Each row is a point on a landscape with many valleys, with its height.
A ball rolls from a point to whichever of its 2 nearest points has the largest drop for the distance, and stops where none of them is lower. Distance is the straight distance between rows; heights are no part of it.
J_714: [ -6  -4   6   7 -18  24  -3   4  15   2 -18   3  12  12  -2  -5  10   2
  11  -6  -1  21 -22  11]  (h 88.5)
J_26: [ -4 -16  -1  -1   8   6   2 -10 -19   7   5  -8 -10 -20 -13 -14  -5  -9
  -2   0  29 -12  18   4]  (h 50.8)
J_856: [ 21 -16  17   0  -8   7   9  27 -21  13  -8  12   0  -6  -4 -28  12 -15
  -7  21  24 -13  -3  10]  (h 72.2)
J_588: [ -6 -20  -9  -3   1   5   3  -6 -21   0   8   7   0 -17   1 -24   2  -8
  -7   3  14 -19  17   4]  (h 48.9)
J_819: [ -7   1  -7  -3 -11  -4  10   1 -23   0 -25   5 -16  -5  -4  14  11 -11
  -7  -6  23   7  10  -3]  (h 47.7)
J_308: [ 14  -1   1  -2  -4   8  -7   9  -2  -5  -8   4   5  -5  12 -10  12 -10
  -9 -18  -6  10  -8  13]  (h 34.2)
J_563: [-10   3   5   4   7  28  -6   3  34  11   5  -9   6  10  10   5  -6  -9
  21 -11 -13   1 -14   0]  (h 34.9)
J_903: [  4   0 -18  -6   8  -3   7 -10 -13  -3  -1  15  -8  13  -7   2   2   2
  -5  10   9   0   2 -16]  (h 57.9)
J_981: [  7  -9   9  19  -9   1   0   3  -7   9   5 -14  -2   3 -13 -12  -1   6
  -6  -2 -22   0 -14  26]  (h 29.5)
J_770: [-16   4 -15 -19  -7 -12   9 -17   7   2 -17  20   9   1   5   3   0 -11
   9   4  -1   6  14  -2]  (h 28.8)
J_989: [ -6   5  -5 -10  -7  -7   1   8 -29   1 -27  15  -7  -5   1   8  12 -13
 -17  -2  12 -10   7   6]  (h 45.2)
J_881: [-17  -1  -6 -22  17 -11  -5  -2  -4   7   6  14  11   6   1  -5 -19   6
 -18   2 -21  -7 -17 -18]  (h 14.8)
J_502: [ 13 -14  12   6   7  -5   5   9 -16  10  14 -14  -9  -3 -20 -25  -9  -2
 -11  13  10  -6  -2   1]  (h 26.1)
J_173: [ 13 -15  -1   0  14   4   8   0  -2   5  15 -13  -4  -7 -12 -17 -17   1
 -10  -4  15  -4   5 -14]  (h 22.7)
J_884: [ -6 -10   8   7   9  10   0   2  25 -12   7  -2   2  -3  11   2  16  15
   7  -5  -8  16  -6 -12]  (h 90.8)
J_104: [ -2   2   0  -6   0   4   7   3 -20   0  -8   2 -14  -4   1   1   1  -4
  -4 -10  36   2   3  -8]  (h 49.5)
J_741: [ -3  16   1  -3 -16 -14  -5   0  -6  -9  -9  13  13  -8  -2  -7  -2  -2
  -1   7   2 -18  18   4]  (h 27.5)
J_352: [ 16   2 -16  -6  -4  -1   4  -6  -4   6  -7   7  -1 -19   5   9  -4 -11
  -3 -14   1  -7  14  -4]  (h 27.9)
J_979: [ 24  -8  -1  11 -19  18  -2   6 -31   0 -10  12   2   0   0 -19   3   9
 -17   2  19 -10  16  15]  (h 39.0)
J_166: [  1   9  -8 -11   1  -8  -3  -9   0   3  -5   6   0   2 -21  28   3  13
 -11   5  -4   8  -1  -8]  (h 36.3)
J_88: [ -5   2 -10   1  13  10   3 -20   9 -10   4  -1   0  -2   8   6   0   2
   5  -9   0 -13  14   9]  (h 52.8)
J_875: [-28  -5   0 -15  28 -18  -6  -5  12  -2 -13   3   8  -3  -7  21   4  13
 -10  -3 -13   0   5 -19]  (h 27.2)
J_754: [-26  10  12 -23  -2   3  -5   6  26   9 -16  -3  10   5  -2  21  13  -6
   5  -8 -11   7  -4  12]  (h 45.6)
J_365: [ 13  -1  -5  12  -4  -6   6   2   6  -5  14   7  10  -4  12  -4 -16  13
   2   6  -4 -19  -4 -20]  (h 28.1)
J_24: [ 17   8  -1  -3  -2  -6   9   1  24  -1   4   9  13  -7  11  -1 -21   4
  -6  -2  -5  -8   8 -25]  (h 26.4)
J_897: [  8   1 -12   9  10  10  -3 -17  21  -8  12  -8   5   2   9   8  -4   1
  19   0  -2  -2  22   4]  (h 51.4)
J_581: [  9  12  -1  -6 -11  -4   1  12  -9   0  -6  12   8  -1   0 -15  -3 -16
  -3   5   2 -19   9   5]  (h 30.3)
J_957: [ -4   6  -8  -1 -12  11   6 -13  12  12 -17  -2   5   0  -2  20   1  -8
  11 -20   8   5  15   9]  (h 82.3)
J_723: [  8   6  16   3 -21  -4  -2  13 -27  -3  -4   0   0   6   0  -2   9  15
 -18   9  -7  -4 -23  27]  (h 51.8)
J_730: [  7   8   0  10  16  17   1  -8  16   5  17  -7  -7   8   6  13  -9   7
   8   3 -16  -4 -20   6]  (h 28.4)
J_251: [ -6 -16  -2 -14   7 -15   8   1 -18   2   3  13   8  -2   1 -21   2  10
 -22   4  -9 -18  -5   2]  (h 22.0)
J_904: [-28   9  13  -2  17  -2  -7  -4  22  -4   1  -6   1   1  -3  16  -2   9
  -4  -4 -16  -7   9   0]  (h 23.8)
J_453: [  2  14  -6  21  -9  -1 -11   0  -1 -15   6  14  10   6   7  -6  -3   2
  -1   0 -18 -20  14   3]  (h 30.5)
J_518: [  4   8   5 -15  -2   3  -4   3  -2 -11   4   6   9   6   0   4  17   6
  -3  14  -1   0 -23  20]  (h 47.1)
J_171: [ 21  -5   3   0 -18  -3   8   8 -25   1   8  19   4 -15  19 -23   4  10
  -7   8  13 -18   2  -2]  (h 32.9)
J_284: [ -5  -1   1 -25   5   3  14  -9   5   0  -2   9  10   0   5  -7   9  -3
  -3   5   0  -6 -20  23]  (h 43.6)
J_705: [-19  -1   0   6  13  11 -22  -8  -7 -16  10  -1  -6   4  -3   9   1   9
 -15 -13  -5   3  -2   1]  (h 22.8)
J_323: [ 13  -5 -14  11  -1  18  -6  -5  12  10  -6 -14  -5  11  -7   1  -1 -13
  22 -11  -3  25   1   8]  (h 16.4)
J_120: [  7  -4 -14   9  -9  -9  16  -7  -9  -2 -12  20  10   5  -9  -4   7   3
  -3  18   1 -23   9   2]  (h 31.9)
J_874: [  5  18  13  -8  -1 -16   2   4   6 -13   4  -2  -3  -7  15   8  15   1
  15  14   6   1   8  10]  (h 27.6)
J_822: [ -4  -1   0   7  16 -22  16 -11  -9  -5   5  11 -11  -2  14  -2 -12  17
 -11   6 -13 -12   5 -20]  (h 29.0)
J_655: [  4  -8   1  -6  18  -6  13  -3  14  12   6 -16 -16  -8  13   3  -5 -15
   2 -15 -14  11   4   3]  (h 24.2)
J_809: [  6  14  -6  -9   6  11  -9  -5  -8  -5   3  10 -11   3   8   5  -2  -2
 -11 -12   5  11   0  -3]  (h 23.1)
J_480: [-11 -10  -4 -16  -2  -3  -8  -1  -7  -4   6  -7  -7 -13   2  -4  -5  -6
  -1  -7  20  28   3 -17]  (h 27.4)
J_937: [ 18 -10  15  -3 -11   7  -1  13 -21   7   0  -4  -6  -9   6 -31   5   1
   2   4  21  16 -18  13]  (h 75.6)
J_771: [ -7   0   7 -13  -4 -16   5   8   4   2  -6  -7  -2 -12  -3  -4  -1  -7
  -3  -9   8  13   8 -10]  (h 31.8)
J_496: [ -2  -7   4 -13  -7 -19  -4  18 -26  12  -6   9   0 -14 -15 -12  -4 -12
 -23   8   3  -9   8 -10]  (h 17.4)
J_48: [ 10   1  -9   3  13 -19   2   8   2  -3   5  -8 -12   3   3  16  13 -14
  12  15 -21  -1  -2  -1]  (h 16.0)
J_361: [-12  -8 -14   1  12   7   3 -20 -13  -3  10  -4  -7  -2   4   9  -6   2
   0  -6   4 -15  -7   2]  (h 54.5)
J_174: [ -7   0  -3 -10  12 -17   1   8  -3   5   3   6   3   1   8   5 -12   4
 -10  -2 -13  -9 -21 -27]  (h 17.7)
J_853: [  2  -1  -2  -7  -5   8   3   1   4  13 -16   0   8   6 -21   8  -4  -2
 -23 -18  -1  -1  -8   9]  (h 85.0)
J_447: [-32   8  11 -11  20 -17 -11  -2   1 -10  -1  -3  -5  -4   3  18  -6   5
 -11  -5 -18  -6   1 -10]  (h 27.0)
J_671: [-29 -12  -6   0  -3  -7  -7 -11 -13  -5  10  -4  -8   0  -4 -12  -3  -7
  -2   2  -6  19  -1   0]  (h 16.6)
J_423: [-16   2  -1   3 -14 -11   7 -11   0   9   8 -10   3  -2 -14   3 -29   4
   6   5   9   7   4 -14]  (h 42.6)
J_34: [ -5   2  -3  -6 -11 -17   8 -12  10  10   6  -1   0  -9   2   7 -20   0
   4   6  -8  15  10 -15]  (h 41.4)
J_699: [ -7  10   5   7 -16   3  -8  -3   5   6  -9  -8  -5  -1  -5  14   1  -4
   9 -13  -1  20   5  11]  (h 81.2)
J_915: [-16  -6 -10  -3  14 -17   2   0  -2 -11 -13   8  -1   7   5  14  25  -6
   5   7 -15  -3   0  -4]  (h 19.2)
J_555: [ -5  19  13   9   6  -2  -7  -5   4  -4  13 -15 -12   3   3   5 -12  -3
  11   0  -7   1   7  12]  (h 79.5)
J_600: [ -2  11  -2 -22  -3 -14  -9   7 -31   2 -11  24  -7 -10  11  -1   9 -13
 -19   7  -4  -9   2   6]  (h 41.9)
J_778: [ -3   6  -9 -13   9   1 -11  -6   9   1   8  12  11   5 -10  19  -6  15
 -13   6 -11  -1 -15 -12]  (h 34.4)
J_363: [-26   9   9   6   4   1   0  -3  23 -13  -1  12   5  12   2   5  13  22
   8  13 -10   0   5 -11]  (h 17.6)
J_240: [  6   2  -1  -4  12  -4  14   9  18  16   1 -10  -5  13  -5   6 -14 -11
   5  -3  -1  -2  -8 -22]  (h 24.0)
J_402: [-14  13   8 -12   2 -18  -3  -2  14   2   5 -22   1  -7  -4  20 -15   8
   9   6  17   3  25  -8]  (h 38.4)
J_659: [ -8 -10  13  -1  -6  -5   4  26  -4  -5 -18 -16   6  11 -16 -13  12 -14
   6  12  19   8  -4   7]  (h 68.9)
J_742: [  9   3  -7  10 -12  24 -16  -1  15   8  -8 -10   7  11  -7   9  -3   0
  33  -8  13  23   3   1]  (h 16.3)
J_620: [  4   6   2  -7  -9   4   2   0  -5  -4   1   1   5  -5  16  -9  10 -10
  20   7  12   2 -12  15]  (h 36.9)
J_627: [ 16 -13 -14   3   4  10  10  -4  -8  12  11  -3   5  -8   7   1  -2  -2
   0  -8  -4 -20 -22   6]  (h 37.2)
J_87: [  3  -8  -7   9 -19   5   3   1 -17  -1   0  14   9   8   1  -8   0  16
 -13  -8  -2 -14  -7   1]  (h 44.3)
J_930: [  7   8   1  -1  -7 -19  17  -4   0   9   0   2  -9  -4   0  10  -5   6
   5  14  -4   3   0 -10]  (h 39.4)
J_717: [-19  -1  -4  14   1   0   1 -12  21 -13   2  10   8  -2   4  13  11  18
  20  12 -18  -8  15  -4]  (h 21.9)
J_225: [ 15  -7   0  10 -19   8   7  -4 -22  -7 -12  14   2   2   5 -12   9  11
 -16   1   2  -4   4  21]  (h 41.7)
J_2: [ -1  17   6  -4  -4   4  -4  -4  11 -11   2  -2   4   1  21  11  16   0
  28   4   1   3  -2  19]  (h 31.7)
J_63: [ -8  -4   8  15  -6  16 -13   4  18 -14  -5   2   9  -8   8   4  16  14
   2 -16  -2  12  -2  -7]  (h 90.1)
J_808: [  2  -6   3  25  10   4  -1   0   9   3   8 -14 -10  18 -22   6   4   4
   2   2 -19   6  -7   6]  (h 20.5)
J_744: [ 15  12  -8   8   3  33 -18  -1  21  -1   1   2  11  16  -6   4  -2   0
  14  -7   8  10   0  -1]  (h 10.3)
J_456: [  5  -9 -14  -8   0  -6  -5 -11  -6   6  20  -5  -1 -18  10  -4 -27 -11
  -7   7  -9   0   4  -8]  (h 23.6)
J_868: [  4  -6  -4   0  -7 -15  23   1 -10  10  -3   5  -4   0  -3  -2   8  -1
   4  15  -7  -5 -17  -1]  (h 37.1)
J_739: [ -7  -2   3  -9   6  -4  -2   3  13  -4   6   4   0   2   8   1   9   3
   0   0 -13  12 -14  -8]  (h 91.5)
J_268: [ -2   8 -11 -10  -6 -22   5  -3  -1  -1 -15  15   7 -11   4   3   2 -15
  11  10  -1 -11  23  -7]  (h 23.9)
J_602: [ -8  -4  -4   3 -10   4 -12  10 -15 -10   6  -2   1  12   0 -14   6  -4
  10   3  15  12 -12  -6]  (h 65.5)
J_734: [ -3  -6  -8   4  -1  14   4 -12 -15   3  -3  -8 -11  -2  -9  -5  -9  -3
  -1  -9  29   8  11  -2]  (h 51.3)
J_358: [  9  13  -3  14 -11  -3  -7   6  -4  -4   9   0   6   1   5 -16 -19 -15
   8   1  -8 -22  12   0]  (h 32.4)
J_46: [  5   8  -1 -13  -6  -7 -13   6 -14 -10  -8  12  -1 -10  10   2  15 -11
 -12  -3  -6   5  -4  14]  (h 38.3)
J_344: [  2  10 -11  -8  -6 -12   6   1  -6   6  -5   8  -7   0   1   2  -3 -19
  15  12  13  -1  21 -14]  (h 20.3)
J_37: [  0  -2   1   3 -12  -9  24   0  -6  -3 -12  11   2   8  -4 -11  10   4
   5  20  14 -10   0   1]  (h 34.3)
J_852: [ 27 -12   3   7 -11   1   0  20 -19   2   0   3  -1  -5   3 -25  16  -7
   4  12  11   1  -4   3]  (h 73.6)
J_781: [ -4   5  13  12  -9  19   4  10   2   7 -22 -10   4  16 -13   2  -7   5
  -4 -20  19  -2 -19   7]  (h 86.4)
J_532: [  4   2   2  -2  -1   5  14  -2  19  23   6 -15  -3   9   3  -1 -27  -8
  15  -4  -1  11 -16 -14]  (h 27.1)
J_127: [ -1  14   1  -5   5  24 -15   0  11  -3  -6   3  -6  11   5   8   3  -3
  -5 -23   7  23  -2  -1]  (h 19.0)
J_70: [ -3   5   8   5   9   9  -3   7  18   4 -15 -12  -6  25 -13   0   4 -12
   4 -10  -5  16  14  11]  (h 26.2)
J_597: [-15   7  13 -14   1 -22  -2  12  14   0  -7 -12   0  -2   2  16   4   1
   6  -6  12  13  20 -10]  (h 35.4)
J_446: [ -1 -15  -4   6  -4   5   2  -1 -16  -4   3   2   4  -1  -1 -21  -4   4
 -11 -11   8  -7   4   0]  (h 46.6)
J_418: [ 15   5  -9  -8  13  -9  -4   6  -7 -11   8   1 -10   6   7  10  17  -8
   5  14  -6   3  -9  -2]  (h 19.8)
J_807: [  7  -2  19  -1  -1   2   4   6  -9   2   8 -11 -11  -5  13 -23  -2   0
   7  -3   9   9 -23   9]  (h 77.5)
J_98: [ -5  11   7  -6   8   9 -17   2  13  -6   4 -10   6   9 -13  11   7  -1
  -1  -1  -1   3   0  13]  (h 13.8)
J_163: [ -2  16   1   9  -4   5 -17  -5   9   1   3 -18  -4  -2   4  17  -5  -9
  20  -9  -5   8  16  17]  (h 80.3)
J_427: [-16  16   9   1   1  13  -3  -5  27  11 -18   4  -1   6 -13  24   1   7
 -12 -19 -17   7  15   5]  (h 83.8)
J_624: [ 21 -11  -1   1 -16  12  -6   9 -37   3   6  15  -3 -10   9 -21   7  11
 -17   0  23 -15   9   2]  (h 36.1)
J_570: [ 15 -12  -4  20  -8   3  12  -2 -17  12   2  -7  -5  -4   1  -7   2   2
   5  -6 -10 -11 -18  20]  (h 33.7)
J_263: [-11  -9  -2  -8   2 -21  11 -16  -4 -13   1  11   0 -18   8  -8   7  15
   0  11   0   0  13  -7]  (h 28.0)
J_748: [ -2   7  -7  28   0  -3  -8  -2   2 -20   9  11  -5   8  10   6   7   5
   9   6 -18 -13   9  -5]  (h 28.6)
J_271: [  8  11   0   0   6  27 -20  10   9  -5  -5   1   7  19  -3  -4   1  -6
   2 -15  13   9 -11  -5]  (h 14.5)
J_650: [-17   9  13   0   3 -12  11 -11  17  -8   4  19   3   0  15  -1  -5  26
  -1   8 -12  -1  -1 -17]  (h 21.0)
J_140: [  0   8  -2   4   0   8   0  -9  24   8 -10  -6   7  -3  -7  30   5   6
   3 -17  -5   1  21   7]  (h 83.1)
J_434: [ 15  -7  -1   6  10   2   2 -10   6  -1  19 -11  -5  -8  -2 -12 -21   5
  -6  -3   2   6  15 -10]  (h 20.1)
J_182: [ 15   3   0   9   1  -2   5   8  -6  13   5 -16  -9  -6 -14  -3 -14 -13
  15  12  21 -16  18  -4]  (h 11.1)
J_165: [-16   7   0 -19   1  -5   5   0  11   5 -12  -5   6   4   0  12  12 -19
   8  -3   0  -1  10  21]  (h 39.9)
J_764: [ 23  -3  18   2   3  -2  -5   1   1  -3  11 -20  -5 -28  13  -6  -2   5
   6  -9   2   7  -4  14]  (h 44.9)
J_820: [ -3  -8  -7 -13   1 -12   2   6 -15  17  -1   2  -4 -10 -15  -9  -9 -25
  -9   6   3  -7   6 -10]  (h 12.8)
J_724: [-16   8   4  -7  -4  -7  -1  -8   6   7   3 -14   8  -5 -14  19 -19   7
   0  -1  16  -5   3 -12]  (h 40.6)
J_725: [  7 -11  13  -3 -10   1   7  22 -11   5 -16  -5   3   0 -17 -28   8 -20
   0  16  25  -2   4  13]  (h 70.6)
J_96: [  6  -2   2   4   8   6   2  -6   3   5  11  -7  -5   7  -6   2   2   1
  -1   1 -19   3 -19  16]  (h 25.0)
J_403: [ 19   5  11   4 -10   5   1  15 -20  -1  -1  -1   4  -7  11  -6   8   3
  -2   5  15 -23 -18  17]  (h 58.4)
J_571: [ 11  -1   5  -1 -13   5  12  -4  -5  -1   3   5  -2  -1   9 -29   3  -5
  21  18  18   8  -2  12]  (h 41.5)
J_885: [-25  16  13  -3  12  12 -17   2  28   0   9  -9   5  15  -5  18   5   7
   9   4  -9   1  12   6]  (h 19.5)
J_185: [ 16  -6  11  -5  11   5  -3  -3  14  -8   6 -17  -3 -14   6   4  15   6
  10  -8   7  13   4  14]  (h 42.1)
J_753: [ -8  -3   4   2  12  11 -22   7  24  -5  15   5   1 -11  11  13  -6  13
 -14  -2 -29  10 -14 -21]  (h 29.8)
J_873: [ -4  -1   3  -7   1  14   8   0  28  14   4  -7  14   6   6  -5 -14  -4
  10 -12  -1   2 -18  -5]  (h 31.4)
J_322: [  9   6  11  16   2  20 -10  -5  16   2   7  -7  -4  14  -9  -3 -13  19
   5  -8   6  23  -6  -4]  (h 10.2)
J_35: [  0 -12  -4   8 -15   5  -6  17 -33  -5  -9  -1  -5  17 -12 -11   8  -2
  -8   8  20   8 -11  -4]  (h 63.7)
J_44: [ -8   5   3  11  16  24   6  -5  35  10   4  -3   1   9   3  15   2   6
   9  -7 -21 -14 -11   1]  (h 31.3)
J_407: [ -1 -11   5  -1   9  -5  10  -6  12  11  15 -21  -8 -16  13  -9 -23 -10
   1 -11 -14   6  -1  -2]  (h 20.6)
J_766: [-25  -3  -5 -12  19 -24   0  -7  -6  -5 -21  11   6   6  -8  17  15   9
  -3   9 -10  -5   1 -12]  (h 23.7)
J_431: [ 15  -6   4  19  -1   2 -15  -3  -8  -7  15 -19  -5 -21  14  -9  -7   5
  12 -10   0   3   1   7]  (h 46.9)
J_9: [ 15  -2  18   1 -18   8  -7  24 -37   3  -3  -1   2   5   5 -14   7   8
 -18   6  10 -11 -16  27]  (h 55.1)
J_829: [ -2   2 -10 -10  -2 -14 -21   1 -13  -4  18  -1   3 -17  12  -4 -21 -17
  -8   9 -20  -4   5  -3]  (h 26.3)
J_791: [  5   0   9  -1  -4  10  11  10  -8  10 -22 -10   0   4 -13   4  -4  -4
 -16 -21  20  -8 -13  10]  (h 85.7)
J_932: [ 10  -5   1   2 -12 -10  11   0  -9   1  16  13  10  -8  17 -20 -10  19
  -8   7  -3 -16  -9  -9]  (h 30.1)
J_139: [ -3   1  -7   8  22  -9  -5  12   6  -4  -1  -9 -15  15   1  18  10 -19
   9  -6 -20  -3   0  -6]  (h 20.4)
J_462: [  9 -14 -12 -12   1   5  10  -2  -1   6   7   5  16  -1   1 -10   6  -7
   0   7  -7 -16 -19   9]  (h 40.0)
J_21: [ 18  -4 -14  -1  -4 -10   0  -7  -9   7   9   3  -6 -25   7   2 -13 -13
  -1   3  -1  -7  17  -8]  (h 26.0)
J_448: [  1  -3  10  13 -16  19 -10   4  18 -12 -16   3  15  -1   2  -2  20  13
   5 -12  -3  13  -4  16]  (h 89.5)
J_262: [ -3   1 -11   7  -4   1  -6 -10 -16  -1  12   5  -5  11 -11   3  -7   8
  -6  13  -4   6  -7  -4]  (h 59.3)
J_857: [-18  -5   7  -6 -10   0  -4  17  -7 -12  -8  -4  11  15 -13 -14   5  -6
   1   5  12   9 -17  -2]  (h 67.2)
J_340: [ 12   6  -2  -1  -1   2  19   3  11   6 -17   2   4  22 -19  14   2   6
  -5   5  11   0  -4  -2]  (h 40.7)
J_430: [-22   1  -5 -26   7 -11  16  -8  14   8 -19   7  13   5   4   6  10 -12
  14   4  -3  -7   9  12]  (h 35.0)
J_916: [ 10  -9  -6   5  -4  -6   5   5 -12  16   6   0  -3  -6 -17 -16 -14 -18
   4  18  14 -18  18 -13]  (h 7.9)
J_535: [  8  -4 -16  14  -6  -9  12  -8  -5  -2   3  10   8  -7   0  -3  -6   2
   2   6  -2 -28  13  -6]  (h 30.2)
J_935: [ -4  11  20   7  -1 -11  -2   6  -4  -5   8 -11 -12   0   7 -15  -8  -3
   3  -2   3   4   2   6]  (h 78.8)
J_25: [  3   3  -5  19  -7  -1 -20  -2  -3 -20  15 -10  -3 -12  11   1  -6   4
  13   0  -1   2  15 -10]  (h 48.7)
J_752: [-12  -3   5  14   8  13 -22   1   4  -9  22   1  -4  -2   9   2  -3  14
  -9  -7 -22   6 -14  -2]  (h 26.7)
J_264: [  1  -3 -10  15   9  -1   2  -6  18 -10   7  11   7   3   9   5  12   5
  11   7 -26 -12   3  -6]  (h 25.9)
J_290: [ -3   6   7  -6   3  14  -1  -4  15   8 -16   8   0   4 -11  12  -1   7
 -31 -26  -8   9  -2   4]  (h 84.4)
J_632: [-14 -13  -4 -16   7 -14  -1   1 -13   1   0  24  17   7   5 -18  -1  15
 -25   6 -24  -7 -12  -9]  (h 18.4)
J_17: [  6   3   2   9   5  -9  14  -3  -7   4   0  12 -14   1   6   0 -11  13
 -23 -15  -5  -3   0 -18]  (h 27.3)
J_925: [ -7 -13 -11   6   0   4  -6  -8 -15  -8   9  -5   4  15 -25   2   5   8
   1  16   8   0  -8   3]  (h 60.7)
J_720: [-12   3  -1 -13  13  12 -17  -2  28   2   9  11  18  -9   2  23  -2  17
  -9  10 -27   1 -14 -17]  (h 32.2)
J_978: [ -6  -2  -5  13   4   5 -14  -7  17 -16  15 -12   5  -4   9   8  -4   3
  18   3  -5   3  12  -8]  (h 49.9)
J_618: [ -9  -6  -1   1   5 -24  16  -9 -21  -6  -1  15  -9  -8   7  -9   0  16
  -5  14   1 -15   7 -15]  (h 30.7)
J_270: [-10   6  11  -1   0 -10  17  -2  24  -3  -2   6   6   0  15 -13 -12   8
   2  -8   0  -4   9 -18]  (h 24.1)
J_745: [-22 -10  -4  -2  -4 -17   4 -17  -4  -3   5   4  -3  -9   0 -16  -4  -4
   3   4 -10  10  18   0]  (h 23.3)
J_891: [  9   5   6  26   3  10 -14  -7  14  -3  10 -15  -7  10 -16  -1  -6   8
  10   1  -7  17  12   7]  (h 15.3)
J_583: [ 18   8  -3  11  -5  24  -9 -12  18   3   5   7   7  14 -14  -2 -11  18
  -1  -2  -2  13  -1  -1]  (h 6.1)
J_137: [  7   7   8   4  -5   6   2   6 -11  -3 -10   0  -3  16  -8   6  11   4
  -7   8   4   2 -19  21]  (h 49.4)
J_347: [  0   6  -8  -4 -13  -1   3  -4  -4  -2 -18   7  11   9 -21  22   8  11
 -10   6  14  -5  -5   3]  (h 38.7)
J_28: [  3 -12   0  -9  -4 -14   5  12 -20   8  -3   6   5 -12  -8  -5   4   2
 -23   0  -3 -20  -7   1]  (h 22.3)
J_641: [  9  -1   7  10  -2 -14  12   7   5   7  -2 -21  -6  -3 -12   4  -2  -7
  18   3  10  -2  17  -5]  (h 14.1)
J_178: [ -4  -9   8   6 -15  22  -2  12   2   1 -24   0  10  13  -9   4  11   8
 -10 -13   5  14 -26  12]  (h 87.4)
J_606: [ 14   6  -5   8 -12 -13   7  11  -6   5 -13  -5 -11  -2  -2   6  10 -17
  23   9  15   7  22  -6]  (h 17.3)
J_918: [ -1  -2  -4   5   2  -3  -6   5   1  -7  -1  -7   5   0  -6   0   6 -10
   6  -1  -1  -4   2   5]  (h 7.1)
J_454: [ -5  -8 -18 -12  10  -4   8 -15 -22   3   7  10  -6  -6  -1   8   2   5
  -3  12  10 -12  -9  -4]  (h 56.4)
J_998: [ 12  14   8  -7   8  -8   4  11   4  -8   9  -5  -4   5  10  13  15   1
  17  15   6   1 -20   0]  (h 23.5)
J_330: [ 22   0 -14  -3  -8   9  -4  -3  -6   6  -4   8   1 -15  13  -6   4 -15
  -5 -20  -4  -1   5  14]  (h 30.6)
J_711: [-17 -10  -2 -15   5  -9 -12 -10  -2  -9  16  -7  -1  -7  -4  -2  -7   2
  -2   7   4  30   3 -14]  (h 23.4)
J_840: [ 20  14  -2   1  -4   3   7  -1  -1   3  -7  13 -10   6   3   6  -5   6
 -12 -11   3   6  -5  -7]  (h 25.5)
J_146: [ -9   0   3   3   9  -2  11   3  12   6   5  -4  -6   6   7  13 -12   6
   0  -6  -3  -4 -20 -27]  (h 20.9)
J_38: [ -1  -9  -7   2  -2 -12   6   4  -5  -8 -17   5  -2   0   0   5  20 -15
   4   1  -8  -4   6   3]  (h 13.6)
J_377: [ -4  -9  -8   7   1   4  -3   8 -21 -10  -6  -8  -4  16 -21   5  14  -4
   3  13  21  -3  -6   5]  (h 62.1)
J_580: [ 13  -6   8  -5   3  12  -6   2  12  -3  -2  -9   6  -4   7 -12   8  -2
   5 -15   3  22  -8  13]  (h 38.5)
J_821: [  5  -8   2  -3  16  -5  11 -13  16   3  19 -18  -8 -13  13  -1 -28   0
  -3   2  -1   5  14 -14]  (h 17.5)
J_763: [ -2   4  -5 -11   8 -10 -10   4 -17  -1  17  -1  -9 -13   5  -7  -5 -22
  -1  16  -7 -13   1   3]  (h 28.9)
J_332: [  2  -4   3   2  17  -8  13   5  14   6  -5  -6 -19   8  10   4  13 -15
   4 -11 -19  11   0   2]  (h 24.8)
J_449: [ 10  -5  -6   9   4  15   0  -4  10   8 -10  -8  -5  17 -12  -6   2 -10
   2 -15   0  20  17   7]  (h 22.1)
J_737: [-13   7   7   8  12  23 -17  -7  11 -12   1  -1  -8   7  -2   8   5  11
 -13 -17  -1  12   5  -1]  (h 19.4)

Where does a ball stop that starts at each point below?
J_423: J_671
J_284: J_583
J_588: J_363
J_781: J_456
J_377: J_456
J_555: J_456
J_34: J_363
J_358: J_916
J_165: J_916
J_104: J_456
